Each row is a point on a landscape with many valleys, with its height.
A ball rolls from a point to the lowest of its 3 nearest points, and stops where none of them is lower. Distance is the straight distance between rows; heights are no part of it.
Rarum h=346: [-13 -11 -20  -6  21  39 -23   4 -24  15 -18  -5  -2  20  49 -32   1  18
  -3  48  -8]
nogum h=633: [  7  -4  -6 -12 -29 -16  41   9 -64  20  21 -25 -11   4 -13 -32 -25  23
   5  19  -6]
Segu h=243: [  9  55   1 -12 -23 -18  -7 -16  -3  42  28 -43 -31 -14   5   3   4   9
  -3  32  44]
tolod h=237: [-39 -11  32 -27 -27  10 -17 -20  21 -22  29  48  -1 -10   0  46 -15   2
 -14 -47  35]
zeda h=310: [ -8 -13   6   1  28  12 -17  28 -34   3   7  66 -15  15  28  26  27  -4
   1 -22  33]
pudut h=218: [-22   7  10 -15   3  19 -19  24  24 -11  42  21 -18 -29   8  41  21   2
   5  19  45]
bozus h=32: [ -7  -9 -12   0 -30  -2 -35 -11  -5  -7   9 -23  -7  -6  11 -22   7   0
 -11  -3   6]
viki h=317: [ 22 -27 -13   7 -16  -3  46  35 -33  17  14 -19  19 -24  11 -28  11  15
 -22   6 -30]
Paz h=196: [-13  24   3 -30 -34 -17  -9   1  15  -3  18 -13 -20  -2 -16   5 -38  -8
   9   9  31]
Pir h=457: [ 11   5  -8  11  26 -20 -20  20  17 -37  -6 -41  63 -28 -17  -7  30  -2
 -54  -7  17]
Rez h=188: [ 13  -7 -19 -33 -12  -6 -32  -6  35 -34 -21  24  -5   5  -3  11  -8  -3
 -14 -23  10]
zulim h=285: [-17  16  28 -16 -19 -13   8  -6   8  12  23  16  -6 -24  18  41 -13  10
  -6 -11  48]
Sevuk h=344: [ -5  40  17  21  -9  -2  15   9  51  23  -3  -5 -12  14 -61 -30 -17 -18
  55  23   6]
mokon h=330: [  2  -6 -47  17   2  18 -60 -14 -15   2 -16  22  15   1  33 -19   7  11
   0  45  12]
temes h=433: [ 15 -19 -31  -3  38 -14 -21   6  17 -24  -2 -27  38 -12   0   8  43  -4
 -61  14 -11]
gada h=299: [-11 -16 -29  29   5 -18 -35 -21  23 -17 -34   2  23  -9  -8 -39  26  25
  13  29  15]
Vubi h=369: [-11 -13   8 -19 -11  22 -62  16 -11   4  26  67 -18   9  13  39   3 -24
  -4   3  47]
muve h=358: [ -4  28   4 -16 -25  13  14  -8  46   3 -20 -10 -30   5 -37 -13 -11 -12
  37  -1  11]
vur h=22: [-19  16  38 -16 -12  -3  21  -7  52  -1  -4  12  14 -11 -19  51 -19 -11
   3 -52  18]
sim h=246: [ 10 -15  -7   1  -9 -28  35 -37  14   8 -13 -16  37   7 -31 -10  -7   2
 -16 -10 -51]
geve h=386: [-10   6 -22   6  -8  29 -45  18  12  19  12  26 -15  18  32  -2  14 -24
  10  29   3]
vit h=194: [-39  14   8  -7  -7  67  -2  31  36 -23  -4  27 -10 -14 -19 -19 -12 -27
  32   0  -8]
nel h=133: [ 14 -19 -19  14 -30 -58  38 -22 -19  26 -25 -29  16   1 -31 -15 -27  26
 -10   4  -2]
Gefu h=78: [  6 -19 -22  19   4 -17 -14 -26  19  -3 -19 -42  20 -10 -21 -24  13  17
 -25  10  -7]
kef h=172: [ 16 -18  -3  66  11 -24 -16 -46  14 -16 -63  13   6  -7 -27 -30  23  29
  35  26 -17]
Sulu h=203: [-19 -23  11 -29 -17  -2 -27  12  25 -31  13  32 -16 -19 -24  46  -7 -14
   8 -10  47]
niti h=279: [  7 -25   8  18  -2 -57  59 -17 -20  41  -5 -23  18  -5 -32 -29  -8   6
 -19  -4 -60]
leg h=591: [ 20  12  34 -31   9  11  43 -15 -49  24  10 -22 -29   7  50  20 -25  -2
 -29 -34   0]
gol h=644: [  1 -17  22  -2 -13 -19  54  24 -84  46  14 -16 -14  24  13  -8 -16 -20
   3   9 -13]
gavev h=141: [ -9   7  13 -12 -19  12 -46   3  16  -7  13  -6 -23 -14  -4  19 -19   0
   3   9  51]
Vive h=314: [-24 -22 -42  12  11 -15 -39 -40  -5  -1 -37  -4  23  -9   4 -36   4  14
 -21  33  14]
Gafa h=176: [-33  28  17   7  -3  19 -15  25   0  -3  26  27 -10 -29 -12  47   8   1
  16   4  49]
faru h=245: [ -9  11  26   4 -15 -20  -6  12  32 -17  16 -17  -2 -22 -19  27 -19  10
  22  28  30]
timi h=101: [-36  29  30 -13 -23  10  26   4  39   2  19  17  -7  -6 -26  27 -38 -25
  15 -33   5]
ker h=377: [-14  21  14  30 -11   7   7  -5   4  82  -5  23  -5  -6 -38 -39  -9 -33
  15  10   5]
bas h=371: [  1  22  32 -10 -15 -18  38   0   6  20  34 -30 -10 -20   5  43 -17  -1
  -1 -21  20]
Vaf h=199: [  0   1   7 -24 -13  16 -15 -24  29 -40  -2  33  10 -22 -21  29 -10  -4
 -12 -46  18]
Sapi h=324: [-20  40  15 -20   3  24  36 -16  34  42   3  12  -2   0 -23 -23 -19 -29
  21 -36 -35]
tebi h=283: [ 24   1 -32   2  15  -8 -15 -27  35 -40  34  -3   4 -26   4  10  25   1
 -48 -28  -7]
Bop h=387: [ 25 -20 -23  -8  27  32  -9  12 -41  -1  15   6 -30  24  52  -8   4   8
  16   0 -13]
retu h=171: [  8  -2   2  -1   9   1 -17  -6   0  -3   1  39  -2 -34  -7  37  -8  -7
 -46 -53  16]
nef h=138: [ -2  -3 -14   0 -26  14 -31  -5  32 -34   4   3   2 -13 -17   8 -28   5
  15   5  38]
Serof h=166: [-26  25  32   9  -5  28   4  33  40  -3   5  38 -12 -13 -20  -6 -26 -35
  41 -10  11]
Lir h=309: [  2   1  12 -18  21  11  14   3 -44   5   6  52   8  31  22  11   9 -14
  23 -60  39]
ler h=422: [ 14  17 -27   4  43 -13  -4  45 -21 -11 -57  21  75  23  23 -51   2  23
  24  36 -38]
pez h=532: [ 23 -21 -42  -4 -10 -22  -3  -5   4  -5  19  -9   0   5  29  16  -6  15
 -30   1 -17]
Tus h=275: [-45  43  40   4 -22  59  32  14  46  13  49  -2  -2 -40 -19 -21 -31 -37
  20   1 -20]
gube h=276: [-15 -31 -21  31  18 -35  -8  16 -29 -13 -17  -7  -6 -28   0 -36  41  64
  -3  49  -3]
Tedu h=158: [ 10   6   3 -10 -37 -10  -8 -11  10  16 -18 -26 -30   2 -11 -35 -15 -18
  -4  -9  -5]
Lisu h=144: [ 24 -19 -13  13  -1 -39  16 -25  34 -28 -15 -36  46   0 -10   0  18  -5
 -31  -4 -19]
luto h=343: [-24  -7  28  11  38 -22 -29  42 -19  -7   4 -58  53   9   1 -14  50  17
 -42  18  -2]
fasit h=392: [ 15 -13 -39  -6  20 -10 -50   2  -2   5  -3 -11  11   4  23 -13  21  21
 -38  19   4]
natu h=173: [-28 -13 -13 -20 -10  14 -41   0   9 -38  15  49   2 -11 -33  26  -7  -7
 -10 -21  11]
zak h=516: [ 50 -18 -28  -4  13  20  32  52 -14 -46 -31 -23  70  17   3  -6  30  19
   5  35 -33]
noze h=1: [  3   0 -17 -25  18  16 -31 -20 -29 -24  12  37  -2 -27   0  37  14  -2
 -17 -46  17]
matap h=262: [ -6  -1 -17  -7  -2  26  -1  -5  31 -38  -5  54   0  -2 -32   4  -8 -18
  12 -41 -35]
potub h=212: [-14  61  42  11   9  19  35  12  38  14  33  13 -16 -13 -33   9 -14 -22
  26  -2   0]
regok h=313: [  6   7  40  36  -8 -44 -18 -15 -28  42   9 -19 -25   6 -39 -29 -11 -13
   0  33  42]
Gedo h=148: [  2  -3 -58   7   5  22 -41   0   3 -29  23  13 -41 -10  31  17  13   2
 -24  10  21]
riva h=335: [  4   3  23  -5  -1  47 -37  25 -19  -7  11  40 -17   2  40  18 -10 -15
   3   2  20]
bado h=322: [ 27  -3   3   0 -17 -12  22 -38  35  23 -14  17  10  -8 -15  -1  -9 -23
   1 -26 -33]
gavut h=402: [ 36  11   8 -38  -1 -23   8 -33  11  10 -17 -31  11  -7 -11  17 -43  -6
   7 -23 -35]
mumep h=201: [ 17 -18   4  37  38 -51  38 -29   7  24 -33 -13  24  -2 -35 -45   1  31
   2   9 -17]
zuk h=280: [  8  17   4  -7  -5  34 -41  46   8 -17  35  18 -19   5  13  25   3  -2
  -1  32  49]
mimin h=306: [ -5  33  35 -19 -18 -18  26  -5  35  -8  22 -14 -22   2 -50  10 -30 -21
  26  -7  18]
gined h=190: [-34  43  44  -2   8  45  24  23  27  17  23  47 -10 -29 -14  10   2 -27
  28 -28  -6]
tabo h=414: [ -1   0 -27  36  71  16   6  43 -28 -14 -18  -8  49  17  30 -27  45  16
   1  49 -39]
fum h=163: [ -3  -5  14  28  -4 -49  -2 -20 -51   3 -43 -27  -8  -1 -26 -25  25  37
  27  44   3]
lekag h=623: [ -9 -15 -19 -19 -15 -15  42  -1 -61  36   9 -35  -7  -2  12  -7 -16  19
 -14 -19 -27]
Vus h=284: [ -8 -24 -17  54  19 -37 -24 -13 -18 -21 -25 -23  17 -11   1 -21  16  38
  21  42 -12]
bub h=291: [  4 -21  -9  26  32 -20 -19  -7 -22  -7 -17 -34  46 -35   7 -22  67  41
 -21  52  -2]
kilan h=16: [-20  32  22  -3 -25 -10  33  11  48  29 -15  63  10 -17 -26  49 -25  -2
  25 -39  48]
zodo h=405: [ 17   1 -72  -2   2  14 -44  -9  20 -33 -20 -12  21 -23  23  -6  16   6
 -41  32   0]
Tutat h=137: [-11  -3 -24 -25  -8  15 -34   2  43 -34 -18  21  -8 -15 -23   6 -27  -8
   8   1  10]
Gok h=208: [ 20 -12  -1   7 -22 -22   9 -20 -28  29   0 -32  -4   8 -19 -16 -17  17
 -12  -9   5]
Tese h=140: [-26  10  20 -16 -12   0  -8  22  46  13  14  32  -4   6 -33   5 -26 -33
  34 -30   0]
lesaz h=418: [  9 -10 -13   7  14  22  -1  17 -27   2  -7 -22   6  48  38 -27 -10 -10
  32   5 -13]
rar h=103: [-49  19  10   6 -21  13 -28  43  47 -26  11  22  -5 -39 -24  21 -21  -6
  16  27  60]
poz h=363: [  7  19   0   2  -9 -28  38 -24  24  37 -25  -5   7  15 -30 -38 -34 -20
  10 -21 -40]
vuv h=128: [ -8 -30  -8  19 -12 -62  14 -20 -39  21 -15  -8 -11   6  -2 -21  -7  45
   0  54 -24]
nise h=123: [ -3 -19  -6 -16  -2   6 -39  -2 -14 -24  21  24 -14 -11  16  22   1 -15
 -27 -29  25]
noz h=161: [  8 -21  -9   1  -9  39 -35  13 -35 -30  20  69   1  -6  -3  22  21 -17
 -22 -41   3]
Fuze h=147: [-13  18  26 -20  -3 -30  14 -20  19   6 -16  -1   2 -44  -3  47 -39 -12
   1 -40  26]
Mam h=384: [ 12 -24 -23  18  18  17   4  43 -34   8 -33  -8  -7  24  36 -35  22  22
  -4  30 -35]
sev h=220: [ 24  -8  41  23 -18 -46  24 -25 -41  43  -6  -9 -17  -8 -64 -13 -13  10
   5  27 -13]
gigef h=574: [ 13  10 -24  -4  31  28 -30  13 -13 -25 -21   5  12  43  53 -13   1 -24
  -7  15 -36]
Gek h=256: [-29   0 -25   0 -11  61 -27  20  48 -50 -13  30  -4 -14 -51 -31  -2 -29
  41  15   3]
Sig h=459: [-13  11  37   2  11  22   7  -2 -34   3  23  10 -48   9  25  24 -15   0
  -2 -44  13]
keso h=227: [ -6  -5   9  -4   1   0 -20  13  -5  -1  18 -16 -34   2  25  11  -4   2
 -18   0  -2]
zom h=193: [-14   9  32 -14 -10  19  22 -11  58  28 -19  14 -13  16 -18   1 -39 -32
  26 -30  -3]
govaz h=209: [-20   7  40 -23 -28  -8  17 -10  20  -7   4  -6 -16   1 -21  26 -23  -5
   8 -17  14]
nibi h=289: [-55   8  10  16  -8  28  14  -3  30  35   3  16 -23  13 -45 -50   2 -15
  38   0  -3]
Tosa h=254: [ -9  -5   5 -16  -3   0  -4 -22  -5  -9   7  -1 -18 -11  18  51  -6   0
 -25  -4  30]
mik h=94: [-25  33  45   4 -23  -6  40   2  42   6  -3  19  27 -20 -11  36 -25 -40
  24 -44 -15]
Mota h=109: [  9 -10 -12 -31  12  13 -20  -6  -4 -18  35  63   1 -38 -14  45  22  -3
 -39 -35  24]
sades h=219: [-20 -21   8 -34  -8  -9 -25  -8 -29 -13   4  34   2  -7   6  43  19  -6
 -13 -60  45]
fubo h=264: [  4 -15 -27  23  25  -2 -14   2 -40  -9 -37   6   8 -13  27 -32  43  33
 -20  61 -18]
tel h=295: [  5 -10 -20   9   6  -2  -7 -22  15 -42   9  38  -3 -19  -9  40  20   0
 -47 -31 -10]
larif h=486: [ 26 -12  -6  -7  19  30  50  19 -40  -4  -6 -16  -6  43  36  -4 -11   5
  19 -34 -38]
Fovof h=238: [-14   7 -19  26   6 -17   0  -7 -46  15 -14  -7  -7  10  32 -31  34  35
  18  43  -4]
sem h=578: [  5  34  -6  14  19  16 -29  25 -13 -23 -38  32   5  52  49 -10 -14 -13
  29  33 -15]
Tefir h=613: [ 14 -21   2 -15  19  29  -3  15  -9 -20  -4  23   6   7  47   7  25 -31
  -2 -50 -18]
bukim h=157: [  2 -14 -12  -1  -4 -41  13 -26  12   0 -11 -16   3   7  -6 -30   7  14
 -18  -1 -22]
faf h=529: [ 19 -27 -21 -13 -16 -12  30 -44  13  -1  11 -22   5 -17  20   6   2  19
 -22 -29  -6]
kizop h=84: [  0 -17  -8  24 -15 -60  23  -5 -33   5 -22 -17 -16 -18 -24 -41   4  40
 -10  10 -17]
Fifib h=375: [  4  19  33   5  -3  36 -46  31 -18 -16  -6  60 -17  52  34  45  16 -22
  24  18  10]
kiv h=216: [ 20  -3 -31  -8  -7 -24   1 -38  57 -28   2  -3  24 -21  -6  25   1   2
 -22 -14 -15]
vod h=496: [ 23   1 -28 -26  -4  11  10 -21  17  -9  10 -22  -2 -14  27  21  -6  10
 -34 -48 -17]
zives h=357: [ -9  10  34 -22  -4 -19  21   1 -22  13  14  13 -14 -10  44  38   3   8
  -4 -45  38]
patip h=274: [ 21  -9   6   3 -22 -47   2   0 -41  35  -2 -39 -33  13 -24 -16 -26 -10
 -17  16  23]
nobun h=136: [ 12 -11   9  51   9 -50  19 -30  -2 -12 -39  16 -16 -19 -41 -47  21  44
  -6  13 -28]
Muvaz h=259: [-19  11  -1 -16 -31 -20  -4 -21   2   6  -9  28  12 -19   4  47  -1  -7
 -10 -51  16]
Kipob h=155: [-25  28  42 -22 -29  37  59   1  24  52  -8  28 -11 -32  -2  41 -36 -35
  27 -43 -21]
vugu h=258: [ 23  36  31 -19 -26 -23   3 -10  31 -10  27   7 -16  -6 -25  34 -22 -19
   4   5  44]
sise h=282: [  2 -38 -27  19  21 -18  41  14 -50   8  -7 -21   8   0  33 -10  22  31
  -9  19 -21]
rudu h=265: [ -6  -9   4  16  15 -55  40  -5   2  -5 -17 -33  33  -5 -46 -23  35  44
 -16  13 -15]
Fonum h=250: [ -4 -20 -20  13   4   5   6  -9 -29  -4  -7  -9 -12   7  21 -22  37  46
  -4  27 -16]
viza h=139: [-33  32  17   9 -11  24  21  -3  47   7  -6  30   7  -2 -42  33 -24 -28
  28 -48 -20]
kuv h=359: [ -5 -18  19   4   9  30   8  14 -30  -3  21 -21 -40  27  23 -12  14   2
  -5  14 -28]
bedok h=296: [-11 -33 -13   8  24 -37 -12  15 -10 -16   4 -21  23   0  -9   4  35  41
 -20  30  -8]
dom h=436: [  0 -14  -8 -13   2   9  18  10 -45  -6   0 -27 -16  34  22  -1   7  15
  11 -14 -31]
solu h=312: [ 17  10   0  -9  -3 -27   0  -2  12  24   1 -25   1  24 -40   2 -10  -4
  22   6  -3]
vagav h=102: [-20 -10   0  49   5 -12  -1 -36  22  35 -22   6   0   8 -46 -45 -26  11
  24  17 -35]
boser h=438: [ 17 -22 -23  -5  -1   4  40  19 -63   7  -8 -30  -7  39  18 -21 -13   9
  25  30 -25]
Zevi h=383: [  9  26  29  23 -16 -46  20 -13  31  26  13 -26 -16  23 -45 -14 -17  -4
  22  27  29]
kavil h=374: [  1  46  -2   3 -12 -33   0 -14   1  20 -16 -30 -33  -4 -39  -6   6   1
  14  19   7]
fisa h=248: [  0  -9   4  21  -5 -71  50 -40   3  12 -30 -23  32 -12 -29 -22  16  19
  -3   2 -31]
Num h=278: [-40  11  44 -20  -5  -3   2  -1  20   0   8  30  -7 -29 -34  51 -24  -4
   1 -30  58]
fimar h=410: [  9  -5 -17  14  23  -4 -14 -11  11   8  16 -33  29 -21  16  -5  46  22
 -59  15 -19]
duzos h=149: [ 17 -23 -15 -13  12 -59  10 -22  31  11 -18  -9  47 -16   5  -7   2   0
 -19 -30  -7]
nafa h=366: [ -3  -5  16  -2  16  30 -47  27 -34   4  13  46 -19   9  33  31  10 -21
   8 -21   8]
Somem h=367: [  9 -12 -30   2  44  19   9  14 -36  -1 -17   0  17  37  32 -13   7  11
   2  39 -28]
lop h=200: [-24  13  -6  14  -1 -22 -16 -30  -3   5 -32  -8   9   8 -33 -40  -7   2
  19  29  18]
zik h=340: [ -2 -13 -32  18  29  36 -47  20 -12   7  -7   5  16  21  39 -29  17  22
  -2  36  -8]
Kor h=273: [-16 -14 -22  31  26  -2 -25  -2 -32  -2 -30  -6  35 -28  32 -35  38  24
 -18  56 -14]
lamum h=251: [-13  34  33 -22 -20  24  23  16  32  27 -21  12 -34  17 -24  -7 -21 -46
  13 -25 -27]
mizi h=404: [ 13 -15  19   5  11  16  -3  33 -58  14 -27  -9  12  47  16 -29  -4   4
  27  47 -18]
diba h=233: [ 17  -3  -9 -11  -4   3  -4   4  42 -29 -10  30  33 -10 -33  18  -3 -30
 -10 -42  -8]
Bobo h=277: [  0  59  29  -9 -19  22   8   5  16  50  19  -6  -5 -11 -48 -13 -17 -28
  24   8   5]
Nes h=268: [  8   5 -32  -8 -19 -11   8 -10  42 -19  -6 -19  29  -8  -2 -16  13 -16
  14 -33 -16]
nupas h=167: [-24   2 -19   6  -8   1 -27 -18  16 -23 -24 -24  -1  13 -29 -12 -21   1
  18  44  18]
Foti h=607: [ -1 -25  -7 -13 -12 -14  28  10 -25  14   8 -30 -16   1  35  -4  13  25
 -31  -4   0]
vesug h=393: [  5 -25   5   0  13  33 -42  25 -20 -27   5  15 -28  23  38  17 -10  -9
   7 -17  -7]
pobi h=191: [ 15 -12 -20  -5  -7 -41  37 -23   3  -4  -7 -39  -2   8 -21  -8 -16  28
  -6  16 -14]
Lum h=342: [  5 -26 -18   9  32  -1   3  18 -31   8   1 -18  19   6  35 -10  28  16
 -27   4 -13]
sifuz h=207: [ 23 -19 -22  -6  36  22 -11 -12  14 -40  18 -20   5   1  19  10  16  17
 -50 -19   3]
kefeg h=272: [  6  15  -6  -6   2   2  18 -20  55 -12  -4  24  15 -15   4   6 -13 -26
  -2 -44  -4]
zepu h=391: [-15 -11   7  28   4  17  11  15 -31  17 -37 -16  15  28  36 -43   7   4
  20  53 -31]
Kipe h=286: [ 15   8  22  19 -15  11   8  13 -54  13  21 -54 -13  40   6 -23   7   9
   3  59  14]
deruv h=297: [  8 -26 -31 -21  10   6  -1 -13 -37  11  11 -11  -8  14  16  -7   9   4
  -6  17  -6]
navur h=558: [ 34 -23  -7  -2  12  36  -3  13  -6 -45 -24   4  51  36  16 -21  12 -12
  16  29 -59]
kirud h=536: [  8  -9  -4 -21   6  34  36  11 -38 -10  10  -4 -13   9  55 -13  -1  -9
 -15 -20 -18]
natuv h=195: [-23  -8  -7 -18  -7  24 -53  10 -20 -35   1   1   0 -13  16  -2  -6 -12
 -21  17  22]
tuven h=129: [ 33 -33  -5  -8  14  14 -25 -27 -12 -23  12  23  -3 -31  25  26   4  -5
 -25 -28   5]
Vanuk h=435: [ 33 -14 -35  12  36  43  15  32 -18  -2  12 -23  42  21  37   8  15  -8
 -21   8 -43]
til h=336: [-16  -4  17 -10 -14  13 -36   8 -28   2  25  -3 -25  25   7   5   0   5
  11   0  19]
zinod h=114: [ 32 -23 -37  17  21  33 -41  -1   0 -16  27  -2   8  16  44   5  28  -4
 -29  -8 -27]
Kope h=388: [ 27 -13 -35  -6  50  23   2  29 -14   5   6  -1  28  18  41 -20  18   4
 -22  28 -38]
dusa h=210: [ -9  29  39  -9 -23 -13 -20  -4  13  -2  30 -15 -23  -1  -4  42  -4   5
  15 -13  46]
vuf h=510: [  0  -2 -20  18  19  22  73  18 -17   2  -1 -18  15  32  12 -10  31  15
 -14 -28 -47]
vopa h=217: [ -8 -10   2  14   2 -29   5  -8 -43  15  -6 -25  -5  25  17 -25  -4  31
   0  30  15]
selus h=185: [ -4 -18  34  45  -5 -41   5  -9 -55  14 -18 -21 -13   9 -22 -19 -25  19
  24  35  -1]
sazu h=385: [-11  26   1 -14  -9   9 -25  22  -9   6  44  -8 -38  13  42   2 -18  -7
  24  38  38]
minod h=376: [ 21  20  23 -16 -40 -22  37 -29  25  39 -15  -3   2   9 -20  15 -20 -34
  46 -32 -24]
sipop h=403: [ 23 -33 -37   0  26  12  37  15 -46  -4 -28  -3  17  29  17 -35  16  12
  27  17 -19]
piv h=319: [  7  -1  26 -16 -21 -27  15 -32 -40  28  19 -68 -25  -7  -4   4 -16  15
 -20  -6  23]
gomu h=117: [ -2 -25  32 -23 -14 -19  20  -6  32 -11 -13  37   9 -31  -3  15 -19 -23
  21 -60  13]
beka h=202: [-28   0  16  -9 -16  38  38 -23  29  25   2  50  11 -40  13  45  -2 -54
  11 -45 -38]
levil h=519: [ 28 -19  -9   7  43  52   6  22 -19  -8   4  16  27   4  34  16  11 -20
  -6  -8 -40]
Gab h=126: [ -2  -2 -33  14  -5  -3 -25 -37  45 -15 -14 -18   2  20 -36  -9   3  25
  -5  12  -8]
Narat h=242: [ 31   0 -15  -8  -7  10 -31  -7  34 -45  18  11   5 -29   4  25   9 -16
 -26 -16  15]
Rerud h=125: [  2 -36 -18  19 -10 -40  -3 -22 -10   5 -23 -12  -4   4 -41 -37  24  17
  -5  26  11]
sas h=579: [ 67  -3 -12   3  10  27 -14  23  -8 -40 -20  11  36  57  40  13  13 -21
  -4 -16 -42]
zemab h=338: [ 16  45  24  -6 -10 -24  36  11  44  -7  53  39  -6 -41 -39  33  -4  28
  14  25  38]
mub h=394: [ 14 -14 -21   6  28  19   9  46 -34  10   8 -27  38   7  30 -29  42  30
  -1  26 -35]
zogat h=370: [ 31  35  42 -16 -32 -25  34  -4  52   8   8   4 -20  -7 -35  22 -35 -39
  16 -36  21]
kilet h=252: [-19  15   1  19 -10 -12 -27  -4 -14  31 -16 -25 -35  12   8 -19   0  22
  19  59  21]
sidog h=281: [ 12  31  19  19  -8   1   7   3  25  21  40  -5 -26  -7 -10  16 -22  18
  23  37  47]
rukod h=401: [-26  18  37 -29  -1 -49  28  -4 -23  45  10  32  -6 -16  10  51 -12  -3
 -18 -44  43]
nopo h=307: [  3   2   2 -28   5 -14  55 -21  29  26 -13 -16   8   0 -13  -5  -6  -1
  -7 -29 -40]
nife h=266: [ 12 -10  -3 -16 -11  13   2   0  64 -29 -10  14  26  -3 -12   7 -10 -26
 -35 -63 -19]
zoda h=223: [-37  30 -14  20 -16  48 -14  15  33 -16   2  17   0  -3 -21 -17 -22 -21
  35  10  -5]
dadig h=260: [ 21  -5 -20   6  28  30 -26   5 -34  -8  14  12  12 -13  31  30  30  -6
 -43 -20  -2]
luf h=311: [ 16  48  32  18 -20  -8  27   9  60 -26  31  23   0 -16 -53  12   1 -18
  29  17  35]
tir h=567: [ 32   2  13 -11  21  38 -10  17   1 -34 -23  23  21  28  37   8 -15 -13
   0  -2 -31]
regi h=189: [ -2  -1  35  37  -1 -50  22  -8  -6  24 -23  13 -15  11 -68 -40 -18 -11
  32   6 -40]
Vakog h=44: [ 15  31  39 -11  -4  11  11  24 -33  12  48 -43 -23  21   0  24  13 -11
   2   5  39]
fil h=244: [  9 -13 -17  16  12  -4  -1  -6 -51  17  -8 -10  -9   8  38 -31  13  25
  -5  34 -19]
Kaga h=271: [ 18 -25 -17   7  24  30 -13   3 -23 -30  44 -37   7  -1  58 -15  16   5
  -9  -4  -4]
difub h=226: [ -3 -23  -6  -7   2 -29 -10 -20  19   9 -24 -25 -22  12 -18 -21 -18  12
   8   7  15]
Galob h=447: [  9   2 -11 -10  23   9  12 -10  -8  13  25 -47   3 -26  31   5  34  16
 -48 -28 -11]
guz h=364: [-26  14  11 -11  -9  21 -40  17  -6   5  -7  18  -1  27  48  12 -15   0
  10  38  27]
Nof h=253: [-15   7   6  24  -3  16 -18  17 -11  20  -4 -39 -28  48  23 -21   4   8
   8  42   8]
von h=92: [ -4 -15 -23 -18 -12  11 -50  -7  12   1  19  14 -19   3   4  -8 -10  13
  -5   6  40]
musel h=247: [-54  45  23  -2   6  47  16   5  64  35  32  11 -20  -5 -39 -14 -15 -31
  36  -4  -5]
dov h=198: [  5  27   6 -10 -12 -17 -15 -13   5   5  14 -45 -13  10  -1   7  11   5
  12  10  43]
kup h=249: [  8   0  -3 -18 -12   0   5 -28  24 -30  16  11  10 -42 -10  58  -2   6
  -9 -53   0]
Bivut h=570: [ -5 -26 -21 -19 -12  -7  16   2 -10 -15  24 -15  -2   1  48   1  -6 -15
 -35  -5 -16]
bape h=239: [-16  -3  -8  13   7  -1 -15   5 -21   9  -8 -34 -30  22  20 -25  -6  22
  19  30  -3]
Kisu h=120: [  6  -9   5 -12  24  29 -30   5 -14 -14  20  48 -27  23  28  23  14 -25
  19 -41  47]
Panab h=331: [ 13  13  23 -18 -18 -31  26 -23 -20  -8 -15 -31 -25  -9 -20  32 -49 -20
   6 -30  -6]
rusu h=441: [ 26  -8 -15   0  40  23  30  71 -21  -9 -15 -21  58  12  17 -30  49  24
  -2  22 -40]
Viso h=192: [-45  -4   9 -26 -19  14 -62  19  11 -39  -2  22 -16 -44 -25  27   0 -21
  17  23  42]
rak h=362: [  3   2  -5  14  -7  27  -4 -26  50  36 -14  10 -13  -7 -40 -26  -3 -30
   3 -19 -22]

Where does a ball stop that starts at each point below?
zives | bozus
gavut | Gefu
Zevi | Gefu
vugu | bozus
zak | vopa
bedok | vopa
rusu | vopa
luto | vopa
sazu | bozus
faru | bozus

Call two points neighbours if one is among the 3 nearest of the other. Go from one point of each pair to the other, from neighbour to neighbour, staying as low as possible. Name the highest point that can't be avoided.
rar, zinod | dadig
vagav, Tutat | Gok
kizop, Gefu | Rerud
vagav, Gefu | lop
Tutat, bozus | nef
Tutat, noze | Gedo
